Each row is a point on a tangle of strands that fork, close into loops and nearly touch. The rows are in no order.
In the rows, 128 means zero.
Points whose rows are less than 175 apart are linked; no others are. Some points are linked to none.
kedug: [115 160 134 148 142 127 106 113 156 157 139 118  99  84 153 106  96 109
 122  81 166  42  97 162  81  87  89 116 119 109  73 162 184 136 108 111
 113  69 112 149 145 131 113 126 148 129  92 176 188  96 120 114 131  68
 106  96 188 136  81 190 135 136  71 108 131 138 110 113 184 132]
zopu: [147 122 102 107 150 156 129 110 103 117 138 158 147 194 138 158 156 167
 109 167  86 174 133  52 135  92 155 142 183 151 140  93 105 140 172  83
 202 149 116  93  95 119 117 115 100 130 121 105  60 101 188  67  87 134
 124 123  86 120 199  84 126  86 172 167 179 168  52 177  90  53]
kobud: [174 116  90 151 164 126 142  65 148 136 160 107 109 176 161 136  94 150
 177 115  94 193 134  76 116 146 153  99 138 149 168  82 136 151 158 136
 228 163  63 101  84 135  94 114 133  64 124 127  73 117 183 114 153 151
 117 135 114 115 147  83 136  78 185 162 197 121 124 144  50  68]
dipek: [150 125 113 101  74 160 125 176 113 128 151 134 141  89 101 131 149 149
 133 141 158  95 107 146  62 119 118 158 142 120 103 151 104 121  80  85
  49  85 171 123 146 121 178 123 151 175 128 138 149 140  95 129 137 127
 137 121 150 109  94 164  94 139 121  90  85 108 138  73 147 138]
Kepo: [163 125 118  92 153 116 120 135 137  89  90 139 159 212 126 127 157 129
 142 167  74 186 115  78 171 110 135 128 123 130 169 123 126 134 172 122
 166 168 127 105 129 133 169 138  95 134 124 101  69 152 152 115 127 121
 133 128  78 169 144 105 178  80 184 148 132 190  51 180  84  92]
Loz: [100 112 128 145 198 168 106 162 130 113 162 160 145  65 111 179 154 170
 104 125 158 130 150 100  76 190 139 166 173 137 131 126  86 112 136 117
 135  76 121 159 101 140  62 111 174 153 132 133 179  99 194  98 113 108
  96 117 139  96 102 128  88 140 107  84 100  91 146 146 138 117]
rilus: [ 97 102 185 176 179  85 112 107 144 134 140 143 114 133 176 139 114 106
 108  62 153 103 142 148 106 140 110 100 127 144 127 120 122 124 153 175
 163  62  95 169 132 163  50 170 175  95 134 168 176 119 154 133 105  64
 106 123 155 127 121 144 104 130  95 109 180 116 136 129 168 154]
Vuzud: [117 129 136 117 139 170 140 155  98 115 149 149 126  67  88 175 141 150
 124 122 164 122 143 143 108 154 132 172 151 131 112 129  96 112  72 104
  75  78 151 136 119 123 112 107 136 161 140 126 145 117 150 112 101 149
 124 127 140  73 115 141  91 148 135 111  64  98 135 103 131 127]
ligo: [ 95  88 127 172 179 113 127  79 151 151 144 126 114 162 162 143 110 129
 144  83 112 181 152 103 108 178 154  84 147 152 172  76 105 143 160 178
 208 136  72 123 108 150  44 152 147  76 132 136 124 127 162 129 116  92
 114 147 113 107 144 109 113 105 134 119 201  98 180 125  99 132]
robug: [103 114 140 159 161  81 107 104 163 133 103 119 129 134 165  90 105 117
 122  59 147  46  92 158  82  77  83  96 125 119  84 162 160 123 165 154
 159  97 123 171 143 158 114 150 150 114 103 156 159 104 126 135 141  50
  92  86 164 178 106 169 141 141  76 105 198 169  93 154 183 142]
keb: [133 178  69 157  78  89 105 103 173 168 111  59 133 136 130  72  72  84
 129 125 146  86  78 194 120  99 101  79 109 159 117 152 203 138 105 118
 154 159  92 169 145 133 184 123 167 130 102 172 175 104  96 170 214 138
 144 160 150 120 148 181 125 158  66 160 158  83 189 108 173 169]
Zatu: [146 123 104 104 153 131 109 141 154 107  99 141 161 178 108 129 149 143
 153 162  92 169 110  77 148 143 113 147 110 128 167 131 119 139 162 117
 163 163 120 137 110 135 176 126  94 127 117 110  94 130 155 132 153 130
 125 116  66 159 120 111 166  98 143 106 116 150  75 172  79 111]
Zumos: [ 94 104 161 149 185 117  87 127 146 136 155 152 131  87 164 138 129 121
 106  88 157  74 122 142  74 143 106 125 131 137 101 140 134 123 151 136
 148  54  95 155 129 158  58 144 196 124 123 182 195 103 162 120 103  61
  87 106 164 131  82 152 105 135  77  85 146 127 117 146 175 132]
lidud: [114 111 149 136 129 124 143 103 119 128 137 128 125 146 139 131 110 121
 107 111 128 146 159 149 153 152 145 108 114 110 139 116 113 137 140 165
 132 158 131 112 128 114 112 153 114 102 135 109  91 136 116 133 102 141
 146 129 123 141 129 124 128 129 135 157 138 114 158 122 123 135]
Zus: [149 114  94 139 168 120 131  79 151 142 148 101  95 175 127 117  86 126
 177 120  96 191 130 105 149 173 133 107 120 125 170 100 140 139 141 154
 200 172  77 115 104 129 112 112 118  84 122 123  81 140 161 147 168 164
 141 141 100 126 137 105 144  98 155 143 164  94 154 137  54 116]
Puz: [144 131 118 110 144 156 157 132  70  99 123 148 122 172 126 154 161 138
 133 153  53 181 150  77 181  80 156 177 147 113 153  99 106 119 148 111
 144 122 126  92 132 129 132 132  68 133 145  77  66 133 150 112  99 146
 135 121  71 120 184  91 170 108 165 147  96 180  49 165 101 103]
bef: [111 153 167 127  84 138 158 110  83 135 150 137 113 113 137 134 102 112
  91 113 157  94 141 190 145 116 124 116 120 100 103 149 130 113  88 148
  65 106 162 114 163 109 117 123 138 120 152 141 150 144  98 144  62 142
 135 148 184 104 126 142  97 157 132 163 114  94 165 101 182 147]
kedi: [141 134  87 147  46 100 105 146 143 156 126 100 168 133 133  75  94  88
 110 165 146  79  81 187 124 100 102  87 112 119 133 163 163 138 111 103
 100 186 134 135 156 110 196 137 167 164 113 141 137 134  58 171 161 149
 154 156 148 145 139 146 152 143  96 158 133 127 165  92 176 172]
gon: [124 170 113 163 153 135 138 129 140 164 121 107  53  56 104 126 116 125
 166 121 142 144 140  93 126 204 147 151 137 168 108  93 155 141 121 147
 125 112  75 162  90 138  88  79 127 110 107 148 163  83 186 125 164 168
 124 144 110  66 129 156  84 131 155  85 100  50 205 124 101 139]
digo: [139 140 172  75  92 164 168 144 108 110 126 150 117  84 126 128 135 139
  97 141 145  76 134 128 143  74 146 139 113  85  80 153 126 103  94  74
  45 147 182  95 149  98 167 128 103 149 123 134 124 142 112 109 103 135
 131 123 135 144  96 123 165 128 160 159 116 166  97 136 157 104]
todu: [132 171 138 114 136 118 107 100 175 151 109  95  96  85 130 101  99 118
 138 107 165  68 112 138 110 115 122 107  93 130  69 154 190 124  97  98
  97 137 108 151 104 117 146 113 113  93  96 169 168  87 120 108 167 125
 133  99 142 133  78 159 136 134 110 153 120 121 117 128 138 104]
suziv: [120 102 113 104 146  97  97 120 176 110 108 142 170 180 113 123 134 141
 130 140 102 156 108 118 124 185 119 113  92 137 183 133 130 148 177 139
 174 190 127 131 127 148 143 145 120 146 120 131 109 152 131 148 153 117
 133 125  82 181 116 108 148 117 113  82 151 141 105 164  96 133]
Dalaz: [118 155 113 148 170 170 136 154  94 130 146 127  84  41  77 163 138 159
 133 116 152 144 157 101 120 162 137 185 163 140 130 110 111 119  86 111
 104  77 136 152 102 131  79  90 130 148 132 102 158  91 186 103 110 166
 121 132 132  44 133 128  64 139 155 106  63  85 159 116 112 127]
gogo: [104  94 161 123 111  86 119 165 132  90 114 176 187 205 144 146 166 139
  88 143  99 162 138 127 143 147 132 131 137 120 156 131  89 148 187 147
 116 138 177 111 170 131 114 162 138 162 139  85  98 199  81 150 106  94
 135 120 126 189 140 101 139 141 113  99 141 191 116 130 141 121]
depo: [138 184  85 158 112  87 100  88 183 169 103  70 107 115 141  77  75  98
 141  97 156  67  85 187 104  74  90  72 105 143  86 165 211 130 101 128
 143 119  79 180 136 141 176 117 146 113  94 176 184  89 106 149 200 110
 125 123 150 127 121 189 141 154  71 150 154  98 168 123 167 146]
nura: [108  81 159 107 144 146 129 194 119  86 148 181 195 144 127 172 166 171
  82 131 133 116 143 117 100 141 128 163 157 126 134 143  54 119 139 110
 111  75 178 114 145 128 118 139 164 177 143 124 132 159 133 114 102 100
 115 108 133 157  91 122 119 138  91  91 109 161 124 130 155 112]
lota: [134 105  84 120 108  91  85 121 181 146 113 111 176 150 113  91 110 123
 141 151 124 109  82 149 112 162 101 105  92 137 155 155 157 139 153 121
 134 191 115 157 122 136 170 134 148 148 103 150 140 126 104 171 193 136
 135 130 104 171 106 146 154 137  67  78 130 126 152 142 137 150]
Risa: [176 134 126 107 117 141 153 120  76  98 124 124 110 168 125 119 149 109
 147 164  61 189 142 110 196  94 137 144 124  97 151 124 122 116 131 135
 131 150 132  90 150 123 153 138  72 120 140  78  74 145 119 144 132 166
 143 150  87 136 164  97 178 110 177 161  84 163  79 158  94 118]
kal: [ 99 127 110 150 154 123  94 147 177 158 144 121 113  69  95 139 142 163
 149 123 144 111 120 110  75 206 131 142 119 168 106 117 152 130 147 147
 127  93  83 166  94 153  86  95 166 154 106 167 193  88 175 135 185 117
  93 120 127 116  83 160 100 158 100  36 123  64 190 135 143 146]
pevog: [112 118 105 137 129 169 147 162  73 140 142 137 115 125  91 153 146 132
 157 137  93 186 145 123 156 148 130 189 134 121 163 109  86 126 100 151
 122 100 138 119 129 129 119 111  87 144 157  95 124 126 149 140 117 159
 142 141  88  63 165 139 116 136 137 100  63  98 146 129  85 167]
nel: [109 128 173 113 114 152 154 140  83 119 158 162 134  98 120 166 123 143
  92 122 153 109 153 169 141 139 133 153 135 109 117 138  97 108  97 140
  71  99 166 116 142 111 108 120 129 138 148 126 133 144 119 115  67 144
 133 125 158 106 109 142 101 149 137 146  90 100 148 109 163 130]
nuli: [124 171 113 156 130 112 124 103 155 176 114  89  56  71 115 116 104 107
 157 115 145 132 120 118 135 184 141 114 109 173  96 109 185 134 121 153
 137 124  74 151 102 134 119  96 136  96 109 164 171  97 160 131 187 158
 135 148 114  80 116 161  86 145 132 104 120  42 204 121 113 148]
Fani: [109 104 155 117 124  99 127 158 127  92 107 171 168 223 136 167 171 147
  90 152  84 191 158 108 163 142 146 130 159 135 158 104  89 149 182 156
 152 134 149  97 144 138 103 153 111 161 146  76  73 197  96 114  79 103
 151 119 115 175 176  89 134 121 137 124 155 190 103 135 125 107]
zoged: [107 107 142 153  66 101 133 142 103 143 144 126 149 162 142 109 107 107
  90 142 134 106 119 196 150 123 107  95 123 110 127 160 125 129 128 155
  77 159 161 131 169 107 135 158 142 158 141 116 128 160  59 181 107 128
 135 148 173 154 151 134 130 156  95 162 141 125 176  90 181 167]
nes: [152 124  74 136  59  78  88 141 165 156 113 102 172 156 120  64  95  88
 135 171 126 108  80 168 137 123  87  92  96 130 169 174 164 139 134  99
 124 200 111 149 135 121 195 134 158 157  95 145 135 124  74 173 200 157
 140 160 115 152 130 144 160 122  97 136 123 132 161 114 144 153]
nar: [165 181 103  90  90 163 145 170 115 112 101 108 104  55  66 128 160 151
 183 154 151 129 103 115 124 105 143 189 126 131 102 120 137 130  56  70
  54  85 152 149 110 129 194  84  89 145 129 128 140 101 120 124 179 175
 150 131 115  85 139 131 100 136 159 101  57 124  82 110  92 133]
nise: [163 111 115 152  73 123 137 174 108 138  99 140 177 172 113 102 157  89
 148 181  84 154 112 134 125 126  97 117 119 120 183 167  93 120 137 146
 105 151 166 126 170 131 172 169 123 194 150  95 127 181  84 164 132 133
 133 156 109 143 135 140 145 135 118  85  63 166 147 105 141 170]
gava: [117 142 125 155 135 123 137  84 145 162 136  84  68 106 124 111  91  95
 149  99 130 150 127 132 143 171 142  96 109 143 130 110 147 133 109 167
 146 131  90 139 110 131 110 124 125  76 125 144 136 116 144 135 157 161
 141 149 120  89 122 141 114 129 138 150 124  56 203 115 104 155]
doki: [137 118 132 109 122 106 128 108 134 117 118 111 128 168 129 110 110 103
 126 129 128 152 126 147 164 138 133  93 102 113 155 129 133 131 140 145
 138 200 125 116 127 108 155 151 103 115 133 103  87 151 104 153 149 144
 151 140 106 162 143 104 167 111 140 166 127 134 124 141  98 128]
Rekit: [145 159  97  86 120 180 166 155  69 110 113 116  93  63  82 151 174 143
 167 151 115 143 122 106 162  74 135 212 127 129 124 110 122 116  68  72
  83  75 156 130 106 131 168 105  91 134 149  93 138 105 134 120 146 169
 134 132 106  79 167  86 122 126 174 108  40 150  61 129  85 144]
gabi: [137 113 120 131  87 149 126 156 119 151 171 122 143  97 103 137 121 136
 115 134 169  96 117 174  80 157 120 145 133 132 103 146 127 131  88 125
  58  79 144 130 151 130 138 111 173 166 133 155 176 139 116 140 114 123
 123 139 162  92  92 181  77 153  97 108  96  74 169  88 169 151]
zoko: [180 161 110 115  41 155 149 166  74 121 105 132 144  80  88 111 177 106
 169 163 134 127  90 143 115  83 125 171 130 126 125 131 102 105  74 102
  39  79 170 126 164 148 219 123 121 181 154 125 148 150  77 145 137 159
 131 146 138  74 142 134  85 143 156 123  58  99 112  64 121 167]
duko: [137 155  82 155  59  97 115 120 139 168 127  87 142 150 145  62  80  81
 107 124 146  59  87 215 120  77  87  80 122 130 114 166 183 137  96 114
 121 166 129 146 161 113 186 130 170 152 111 145 153 106  59 171 157 128
 147 143 167 128 144 159 140 154  80 182 172 110 167  98 187 165]
Duren: [165 112  98 117 159 149 129  89 116 111 152 131 119 171 138 146 130 150
 142 140  90 182 145  63 144 125 147 128 139 136 143  99 132 136 166 113
 209 157 102 104  94 123 112 108  95  91 120 108  62  95 188 100 126 160
 128 129  98 129 149  80 136  85 179 163 177 130  84 163  72  67]
zozus: [135 129  92 112 155 164 133 142  87 112 139 165 138 180 124 165 168 155
 126 151  60 187 139  54 156  93 148 183 169 139 166  82  93 135 157  95
 198 123 112 100 102 125 109 123  75 140 155  79  72 106 180  93  83 124
 121 116  84  98 195  79 144 105 146 134 128 171  42 177  94  85]
fes: [130 118 161  87 114 149 161 177  99  91  85 175 158 152 140 133 181 130
 112 165  97 140 141  87 169  70 149 157 134 100 122 125 103  98 156 115
  87 137 167  96 159 117 166 158 104 157 131  82  97 172 106 109 104 114
 133 121 106 167 132  98 185 117 171 138 100 222  76 143 138  96]
tul: [132 115 113 153 149 123 143  71 151 158 136  84  75 140 143 113  86 100
 168 102 107 180 133 120 138 183 142  96 111 141 158  90 139 132 128 178
 185 164  78 121 112 121  96 126 130  75 129 136 116 132 153 152 165 152
 136 147 102 100 138 130 134 115 130 144 159  66 201 120  76 154]
Zom: [ 98 132 112 154 191 162 108 131 134 130 137 141 106  66 117 156 147 157
 141 126 146 142 157  77 104 182 134 157 167 145 140 101 119 116 144 121
 176 125  93 151  83 148  71 101 140 125 119 124 145  72 197 104 118 138
 115 120 111  91 122 110 101 124 135  93 114  90 146 144 109 105]
zopan: [125 127  95 118 123 103  97 111 185 154 112 110 155 110 110  99 117 149
 146 132 148  86  94 141  91 156 109 117  90 143 115 155 167 143 141 121
 130 160 105 160 104 136 159 107 143 124  95 167 165 100 123 141 193 132
 127 106 120 164  80 167 150 143  67  81 130 113 149 133 144 131]
kot: [ 97 101 153 106 150 149 147 192  82  79 140 180 186 135 123 185 160 166
  95 130 121 154 151 117 135 120 134 189 163 120 145 120  48 105 120 112
 115  66 169 117 131 123 122 138 131 165 158 104 119 154 136 106  80 115
 115 117 125 115 133 109 124 129 114 105  84 159 117 118 139 111]
gadab: [108  81 166 101 119 147 128 193 128  99 161 175 167 126 145 146 141 164
  80 128 150  69 128 133  85 104 113 158 142  90  87 151  97 118 125  95
  75  88 186 107 168 102 131 129 183 157 120 135 125 168 104 114 103  88
 118  94 177 177  78 123 125 138  88 105 138 187 116 110 183 108]
felu: [166 167 124  85  59 159 173 128  59 114 106 145 118  77  91 117 171 114
 150 153 120 129 119 149 156  80 141 165 113 112 107 138 107 106  72  85
  40 105 176 109 156 122 195 120  97 142 146 113 140 149  95 135 103 173
 141 153 121  85 142 111 116 144 191 146  54 127 107 110 123 145]
duzod: [147 120 131 106 143 103 124 127 127  93 108 152 155 228 140 144 157 137
 110 148  80 192 134  90 161 126 148 111 146 132 162 110 115 150 190 149
 174 167 120  90 129 134 127 143  99 132 139  84  50 175 128 102 103 125
 140 121  91 166 180  87 154  95 182 153 166 189  59 159  87  93]
dama: [132 138 115 141  98 150 149  99 101 165 146 105  84 117 107 118 118 112
 150 123 116 171 134 144 151 185 142 134 118 134 133 111 132 133  90 176
 107 134 128 113 137 125 124 107 106 111 136 130 123 131 127 149 111 187
 150 169 114  64 150 152 102 144 140 145 104  58 193 112 108 177]
lunef: [112 105 134 156 148  68 133  90 152 115 126 110 130 216 165 152 121 154
 108 106 111 196 162 134 138 150 147  71 150 154 157  88 100 172 172 181
 193 158 117 113 123 128  61 152 117  91 141  99  74 199 113 113 115  96
 131 116 158 163 188  78 119 116 153 144 230 148 132 112  88 118]
Kifun: [142 140 127  97 105 174 159 126  78 109 120 138 115  99  96 138 156 133
 145 144 114 137 138 124 158 102 143 177 117 113 112 130 116 115  92 103
  85 120 160 106 123 114 157 118  82 133 136 104 117 121 123 133 117 170
 154 147 101 100 147 109 148 127 166 136  58 133  98 136 113 134]
Tedak: [124 161 124 119 113 132 107 118 166 158 118 105 104  81 138 105  92 127
 129 116 172  36  97 155  90  84 101 110 105 111  63 160 180 138  92  90
  88 122 134 144 128 116 155 110 133 123  98 178 169  98 102 111 147  92
 119  90 173 148  76 178 139 144  90 121 130 147 118 118 169 113]
Magut: [150 178 132 132 168 103 123  73 166 139 119  80  43  69 144 113  91 115
 164 107 144 122 141  83 149 137 145 113 111 151 106 124 186 125 113 123
 156 120  58 146  88 136 112 100 128  43  96 154 138  74 182  95 176 165
 122 142 121 110  92 102 121 115 162 151 128  85 146 127  91  99]
vena: [156 173 110  87  99 155 116 170 150 123 106 110 107  55  73 129 136 162
 166 156 178  90 107  98  76 129 132 163 133 133  77 126 151 134  61  57
  40  97 141 154 103 121 181  70 109 155  98 152 147  96 116 108 188 152
 137 113 133 109 100 160 108 141 124  94  82 131 109 106 119 105]
moduf: [114 109 134 119 113  97 118 131 166 118 124 120 153 155 152  98  99 117
 104 103 147  68 106 173 120  99 109  91 105 103 106 159 154 130 154 130
 129 171 161 147 141 112 153 147 140 129 110 120 122 133  83 160 140  95
 129 109 158 188 112 145 157 138  86 148 172 163 122 135 167 133]
vurig: [129 123 171  70  98 141 152 142 123  86 104 148 130 121 134 124 148 133
 103 150 139 108 140 113 158  77 166 130 106  87  85 135 119 101 124  98
  81 168 166  92 144  97 161 133  92 133 116 112 107 148 110 110 102 129
 133 129 116 178 110 109 184 111 167 178 127 182  79 155 141  98]
panif: [104 101 173 146 145 114 141 120 142 121 137 131 147 149 144 141 111 125
  98 104 143 114 148 169 129 144 135  98 128 117 125 127 116 135 147 166
 133 132 147 127 136 123  91 155 139 109 143 118 122 146 106 142  99 108
 134 113 147 150 107 133 114 141 105 136 155 123 149 124 155 134]
nati: [169 151  92 129  59 139 118 158 133 161 117 121 147 110  89  94 144 105
 157 171 138 129 104 133 123 144 117 139 106 137 137 142 131 130 102 116
  86 139 136 134 139 130 202 112 118 165 126 138 141 129  90 164 174 169
 161 145 116 104 127 164 117 142 112 112  78  82 148 102 125 159]
vune: [118 142 100 172 175 167 132 135 114 142 147 123  72  57 105 151 133 151
 158 125 130 152 161  69 126 180 150 173 164 139 143  91 125 124 130 131
 163 117 100 149  82 134  58  81 114 123 123 104 137  74 209 121 125 165
 121 144 108  57 137 117  88 122 161  87 102  72 174 135  94 117]
lovoz: [121 155  78 137 119  93  86 107 186 170 122  87 127  96 121 102 107 131
 151 117 143  59  88 167  80 121  98 119 111 160  82 157 212 148 130 115
 120 124  85 165 123 145 151  97 165 126  96 184 196  93 122 134 199 104
 108 110 160 138  91 199 135 165  47  77 144 103 167 114 166 149]
zed: [100 118 120 108 164 163 148 181  67 102 147 170 158 148 112 179 169 147
 127 142  64 187 145  94 160  97 134 203 171 120 180 101  58 112 121 122
 151  61 140 110 120 127 122 136 107 160 183  73 107 146 144 113  76 112
 116 115 101  86 177 100 145 123 124  97  57 171  90 126 114 133]
rodeb: [121 140 191 110 158 127 144 100 125 106 110 110 106 116 173 130 122 126
 101 102 168 100 159 107 139  74 156  91 130 126  86 121 139 108 139 117
 152 140 125 104 106 116  91 137 123  75 126 156 113 109 147  68  85  96
 105 104 156 167 116  94 134 103 183 213 209 176  64 156 126  71]
med: [102 124 190 125 167 105 123 113 152 115 100 128 136 132 176 121 123 127
 101  91 166  86 137 121 116  94 129  91 124 131  88 119 146 127 159 142
 173 130 133 137 114 132 100 142 143  94 123 147 128 118 129  93  96  71
 115  85 159 181 117 117 121 114 142 169 216 169  81 158 141 101]
remam: [103 118 152 142 151 136 109 136 140 145 169 131 117  79 154 128 105 113
 103  83 160  48 111 162  73 119  98 126 126 109  78 155 143 137 115 129
 100  48 129 138 149 127  84 126 180 143 116 177 189 119 125 112 106  65
  87 109 196 133  71 166 111 133  80  90 126 133 118 121 197 128]
teke: [110 110 123 157 138  83 117 103 166 133 121 102 140 146 157  98  87 119
 117  78 146  64 103 188 105  96  91  88 114 125 113 153 158 132 158 153
 153 139 133 174 148 132 128 155 151 115 113 134 139 120 103 159 147  76
 111 108 157 172 113 160 146 147  67 127 182 147 124 139 171 159]
bada: [129 137 147 143 168 140 147  63 106 115 141 116  75  90 166 143 119 124
 115 106 139 130 178  80 134 113 160 109 138 138 117 113 133 118 135 117
 174 137  88 102  92 126  58 133 124  63 132 133 105  88 169  84  89 141
 122 136 135 104 129  80 127 106 180 187 164 119 106 130 114  85]
bizis: [181 126 114 121  44 157 133 184  67 131 135 143 162 114 107 116 168 117
 144 168 137 118 101 148  88  95 118 157 140 120 134 142  91 104  89 104
  50  73 174 116 167 135 201 139 145 188 160 127 152 167  80 151 118 140
 128 152 151  90 131 146  84 133 127  99  71 113 149  58 140 174]
katik: [119 141 100 150  91 137 118 129 140 175 160  99 121 103 110 113 112 110
 128 125 153  89 106 173  92 149 125 122 116 140 102 139 157 143 105 141
  79 107 128 138 154 126 146 116 165 148 131 165 185 129 105 150 133 123
 139 146 158  89 110 196  84 148  88 130 115  52 182  95 172 173]
zudo: [106  83 152 116 171 154 111 173 138  91 162 170 178 111 118 163 159 175
  89 126 154 104 142 127  78 168 126 159 155 128 133 143  82 122 123 108
 122  70 155 132 126 130  90 122 178 167 134 145 155 133 159 113 115  99
 104 110 150 137  81 135 115 145  91  83 115 132 130 136 158 108]
buzu: [112 117 103 130 145 170 154 184  68 121 156 137 136 138 100 172 160 142
 157 141  63 189 138 108 158 111 125 198 144 122 180  95  70 124  94 146
 130  72 147 110 126 132 121 130  97 157 180  79 130 132 149 129 104 128
 117 125  85  61 172 117 124 128 128  77  50 128 108 124  88 160]
Dak: [148 111  95 153 109 135 122 175 132 138  99 145 166 173  95 115 157  93
 169 171  67 186 108 110 133 158  91 129 108 130 195 151 103 129 136 146
 135 137 142 137 154 147 164 143 110 188 162 101 133 163 118 171 154 123
 132 140  84 131 144 135 149 131 107  58  65 145 128 139 113 180]
Sezit: [137 117 132 107 126  80 126 109 175 111 109  88 142 170 151  95  83 111
 115 111 145 124 118 175 148 122 130  75 103 119 142 140 147 129 149 143
 144 199 137 138 122 109 155 162 124 111 122 114 104 145  94 153 162 123
 138 122 129 182 127 113 158 117 116 175 170 147 127 141 116 125]
Ren: [ 82  87 171 165 165  86 127 109 157 121 130 123 137 176 157 142 115 129
  93  77 140 128 141 158 115 146 130  84 134 142 142 105 112 144 168 189
 157 115 125 150 138 147  59 171 158  96 141 133 142 149 120 141 101  84
 116 108 154 159 129 126 112 138 101 130 194 130 145 134 146 143]
godu: [141 112 127 119 132 104 142  93 118 110 131 129 119 221 149 152 127 145
 118 134  97 193 155 110 158 128 155  98 146 131 150  97 113 161 163 158
 182 170 115  83 121 118 105 145 102 105 137  90  49 171 109 113 106 133
 148 131 119 157 177  88 146 106 178 169 187 162 107 135  84  91]
lafer: [103 103 152 167 167  98 120  84 149 134 135 130 138 186 174 166 126 146
 107 102 118 178 165 108 107 159 145  75 171 168 162  81 102 164 170 165
 216 126 102 112 108 148  41 150 147  80 147 129 109 141 147  91  79  81
 116 125 147 145 170  87 101 101 152 127 222 134 144 127 108 109]
lela: [134 103 133 139  69 103 128 169 112 132 121 150 164 163 134 109 138  99
 111 160 118 129 121 164 145 122 112 105 115 102 146 164 112 132 155 131
  84 174 172 119 163 115 157 167 135 168 131 100 121 175  64 168 121 125
 138 143 138 171 135 122 155 130 109 126 106 168 153 101 152 155]
gug: [125 135 142 133  64 126 142 142 104 138 156 135 143 125 135 114 111 112
  93 136 158  86 123 193 126 116 112 110 123  97 116 159 136 125 104 135
  50 134 173 117 176 110 155 141 152 148 140 132 141 159  67 157  82 140
 142 154 178 128 126 147 112 164 110 160 118 116 174  78 184 157]
Migu: [115 122 146 149 191 107 109  81 180 135 105 118 128 126 166 129 112 130
 140  93 145 122 133 114 113 150 139  98 123 156 135 112 142 131 163 138
 197 150  86 140  84 147 101 141 144  71 111 150 124  94 161 104 135 105
 114 103 117 163 105 110 127 115 136 137 186 123 117 137  95 111]
gar: [ 99 127 168 126 169  96  90 114 170 132 102 141 139 116 164 105 113 129
 112  80 161  53 100 123  86  91 107 113 118 113  76 143 158 112 151 132
 159 109 140 157 119 147 110 139 157 110  99 177 158  90 141  92 115  44
  91  72 173 182  96 143 137 117  99 138 206 188  60 161 158 106]
livo: [130 114 162 115  91 122 156 158  86 106 106 158 160 165 139 124 157 116
 105 157 102 136 148 133 171 102 126 125 131  94 129 146 113 105 150 144
  86 170 167 103 166 113 159 165  99 161 139  78 103 184  68 143 105 141
 138 148 126 164 145 106 165 133 152 142  97 189 126 119 144 131]
zite: [128 129 116 131  89 153 162 118  46 147 149 130  98 128  98 135 148 125
 160 142  92 200 130 141 178 149 138 171 129 125 153 111  97 123  80 164
  99 112 150 108 151 129 133 106  73 133 167 106 124 144 130 150  93 181
 142 165  99  43 186 145 102 142 149 140  80  85 167 114  99 185]
fodod: [ 93 144 197 138 165 138 129  95  94 115 136 153 103  80 166 148 125 121
  78 102 163 112 188 108 147  97 140 111 155 123 103 111 125  96 136 127
 151 112 115 113 113 120  51 141 128  88 137 148 128 114 149  72  51 112
 117 119 165 131 122  95 106 112 164 183 170 144  91 132 151  79]
posas: [173 146  98 145  98 137 114 153 128 142  99 117 135 160  85  93 135  79
 189 182  76 193 107 109 174 145  90 136 106 126 189 140 134 130 120 144
 146 164 116 132 149 137 184 120  91 145 138 118 118 145 122 174 180 172
 142 151  78 128 162 152 150 115 127 102  66 110 126 150  89 167]
geni: [158 140 103 124 128 137 129 128 132 132 120 120 107 130  93 117 127 110
 168 151 103 166 136 110 173 152 122 145 107 131 148 120 139 135 115 125
 135 155 115 121 112 122 163  97  82 113 123 120 108 114 143 154 165 180
 150 147  75 114 147 137 133 120 139 114  87  95 140 150  80 147]
Mavez: [120 119 165  82 105 165 138 182 117 113 137 169 133  88 133 131 127 151
  85 125 164  62 122 126 103  87 124 146 127  75  68 146 109 106  94  75
  55 114 189 109 157  97 148 127 146 164 117 147 128 156 105  99 106  94
 118 101 171 158  79 137 149 128 123 129 130 183 109 111 178  99]
kun: [145 179 139 112 157 108 115  88 178 139 107  83  72  73 130 103 100 120
 152 125 157  97 131 120 139 133 139 107 107 134  95 146 183 127 108 116
 128 140  81 148  91 129 141  98 109  67  97 161 149  80 150 104 185 153
 128 123 125 129  86 136 129 126 127 157 124  92 139 137 113  99]
gog: [120  91 103 130 136  84  96  97 185 149 114 106 148 177 116  98  98 125
 136 120 116 141  92 163 116 178 120  89  85 151 172 134 141 148 168 152
 171 190 113 151 130 137 124 151 149 131 125 139 123 140 122 180 175 137
 135 140  96 166 121 126 154 137  88  93 169 111 156 150 114 160]
Mido: [153 148 137 156 176 121 130  57 132 128 142  99  61  84 178 125 105 114
 163  98 139 136 154  69 139 121 148 110 136 153 125 107 157 124 130 123
 189 128  52 124  96 142  88 123 140  43 115 137 117  82 183  93 135 145
 115 144 126 113 119  75 117  96 173 178 165  94 117 112  87  91]
saful: [ 98 105 145 127 168 149 126 120 121 110 132 169 166 158 141 170 154 152
 100 137 121 163 163  91 128 154 149 143 166 145 144  98  83 138 152 129
 174 141 128 109 106 127  84 126 116 127 138 109  86 119 150  94  72 111
 139 114 107 135 142  99 118 112 142 131 157 144 111 158 119  94]
Vedu: [123 138 159  89 138 158 165  84  73  86 134 141 105  97 131 152 140 147
  93 125 131 123 182 121 175  88 167 137 136 105 101 124 119 109 113 107
 113 137 137  94 119 110 100 114  91 100 129 115  87 115 143 100  84 159
 132 134 117 121 131  85 151 127 186 191 141 142  91 157 126  82]

A fork is a point with three links, a tip a point with one. Leave the first point through the second and follow the links. Name the first fork or tip that comes.
tul; Zus -> Risa
vune; Dalaz -> lela
dama; zite -> nura
kedi; duko -> lota
Kifun; felu -> katik
katik; gabi -> vena

A tip is a point with one link. Name the tips that can be reached along the links from each point below, in the order of the rows.
Kepo -> ligo, gogo
Dalaz -> Risa, geni
Rekit -> vena, katik

Name the points in between on the shortest way along the links from the first point to the second, in order.
Dalaz; zite -> vune > gon > nuli > gava > dama
lidud; kun -> panif > Ren > rilus > Zumos > remam > kedug > Tedak > todu
vune; digo -> Zom > Loz > zudo > nura > gadab > Mavez
gar; Tedak -> med > rodeb > fodod > bada > Mido > Magut > kun > todu
lota; lunef -> gog > suziv > Zatu > Kepo > duzod > godu
